The views of a scene show one set of named points, each view turned or mirrored, shifted and resized as a whole, with a little noise and some points left out.

Scene 1
View 1
<153>: [ -8   5  -3 -23   2 -11   9  -4 -17  12   7 -48 -21 -21  -6]
<122>: [ -2 -21   8  -6   6 -16   3   2  13 -27   4   0 -18 -14  -7]
<193>: [ -3 -23   2  -1   1 -13  -3   0  18 -33   5  10   3 -20  -7]
<120>: [  7  15 -28 -44  19   1  33   5 -21  50  17 -70 -55   6 -14]
<40>: [ -3 -15  -1  -7   3 -12   5   4  10 -19   7  -2  -9 -15  -9]
<201>: [ -6  -4  -6 -14  -2 -12   9  -1  -3   0   9 -27 -10 -20  -8]
<63>: [ 21 -23 -26 -16  22   1  15  10  24  -3  16  10 -22   7 -18]
<65>: [  2   6 -36 -20  -4   5   7  -5  -4  23  19 -35  17 -21 -12]
<113>: [ 12 -20 -28  -8   6   2   6   2  22  -6  18  10   7 -11 -15]
<183>: [  5 -27 -12   1   1  -5   1   3  23 -26  10  15  10 -14 -13]
<15>: [ 11 -19 -11 -16  16  -8  15   8  14 -10  11  -2 -26  -1 -13]
<177>: [ -1  15 -45 -21 -12   8   6  -9 -17  40  22 -52  31 -32  -9]
View 2
<40>: [  3 -23  10  -9  -1 -20   2  11 -10  17  -8 -16  20  42  15]
<177>: [ -8  36 -26  76  42  -7  27  41  14 -23 -63  10 -50 -44  20]
<65>: [ -9  22 -20  45  24 -14  21  27   9 -15 -48  15 -29 -23  10]
<15>: [  1 -17   1 -21 -13 -28  14  -4 -10   1  -6  -4  12  23   1]
<153>: [ -1 -23 -19  38   5   2  11  31  -4  10 -50 -32 -19  12  41]
<122>: [  4 -11  23 -12   6 -24   2  12  -8  24   6  -8  26  53   7]
<201>: [ -2  -8  -4  24  12 -12  11  29  -2  11 -29 -13   0  23  23]
<183>: [ -2  25  27 -13  23 -40   5   6   0   7  12  23  22  37 -16]
<120>: [ -6 -46 -56  23 -30   1  28   8 -10 -19 -74 -32 -38 -29  33]
<113>: [ -4  22  10  -9  13 -46  14  -3   0  -6  -1  29   4   8 -15]
View 3
<201>: [-15   9 -17   5  -1  22  19 -15 -10 -11  -3   4   4 -16  26]
<65>: [-20  19  -4   2   5  19  29 -10 -16 -15  19  16  12 -22  25]
<113>: [  0   1  -9  26   8  12   8  24 -20  -8   4  23   2   4  41]
<153>: [-21  18 -17 -10  -4  24  24 -33  -7 -17   5   3   6 -27  17]
<122>: [ -5   1 -29  10  -3  22   0 -14   2 -10 -21   2 -12   0  22]
<40>: [ -1  -1 -25   9   1  20   1 -10  -1 -11 -14   5 -11   1  23]
<177>: [-30  33   6   3   2  22  54  -9 -32 -14  31  16  36 -42  38]
<15>: [ -2   0 -19   9   4  11   1   3  -3 -12   3  18 -13   7  21]
<193>: [ -1  -4 -25  31   3  22   0  10 -10  -5 -27   2   0   3  44]
<120>: [-22  21  -5 -29   1  11  28 -28  -4 -23  44  26  -6 -24  -1]
<63>: [  3  -3  -9  11  10   3  -1  21  -8 -13  16  32 -18  12  24]
View 4
<40>: [-15  18  -1  15   7 -23 -16   6  10 -35  21 -16 -15 -21  -6]
<63>: [  3  -1 -31  11 -27 -21 -40  29  17 -24  -7 -36   3   2  -5]
<177>: [-29 -27  33 -23 -40 -33  -7  48 -22  20   9  -9 -59  34  69]
<153>: [-17  -2  24   9   6 -18  -8  18 -32 -24  24 -17 -56   0  29]
<15>: [ -6   8 -14  12  -8 -19 -28  19  11 -30   9 -27  -9 -10  -4]
<122>: [-23  23  -4  10   3 -23  -9  11  20 -32  23  -8  -4 -23 -11]
<113>: [-20   1 -14 -10 -32 -33 -22  29  29  -9   3 -14   8   5   4]
<193>: [-34  25  -4  -3  -8 -35  -2  11  36 -20  16   2   6 -22 -10]
<183>: [-42  21   0 -13 -16 -41   0  18  46  -8  16  10  13 -16  -7]
<120>: [ 15 -25   8  21  -8  -7 -33  32 -52 -28   5 -42 -70  18  43]
<65>: [-26 -16  17 -14 -32 -31 -14  38 -12   5   9 -12 -42  22  47]

In a view up to two points have been moved. Name them for each view, in the order of its rows, or write -.
view 1 => <120>, <40>
view 2 => -
view 3 => <65>, <122>
view 4 => <183>
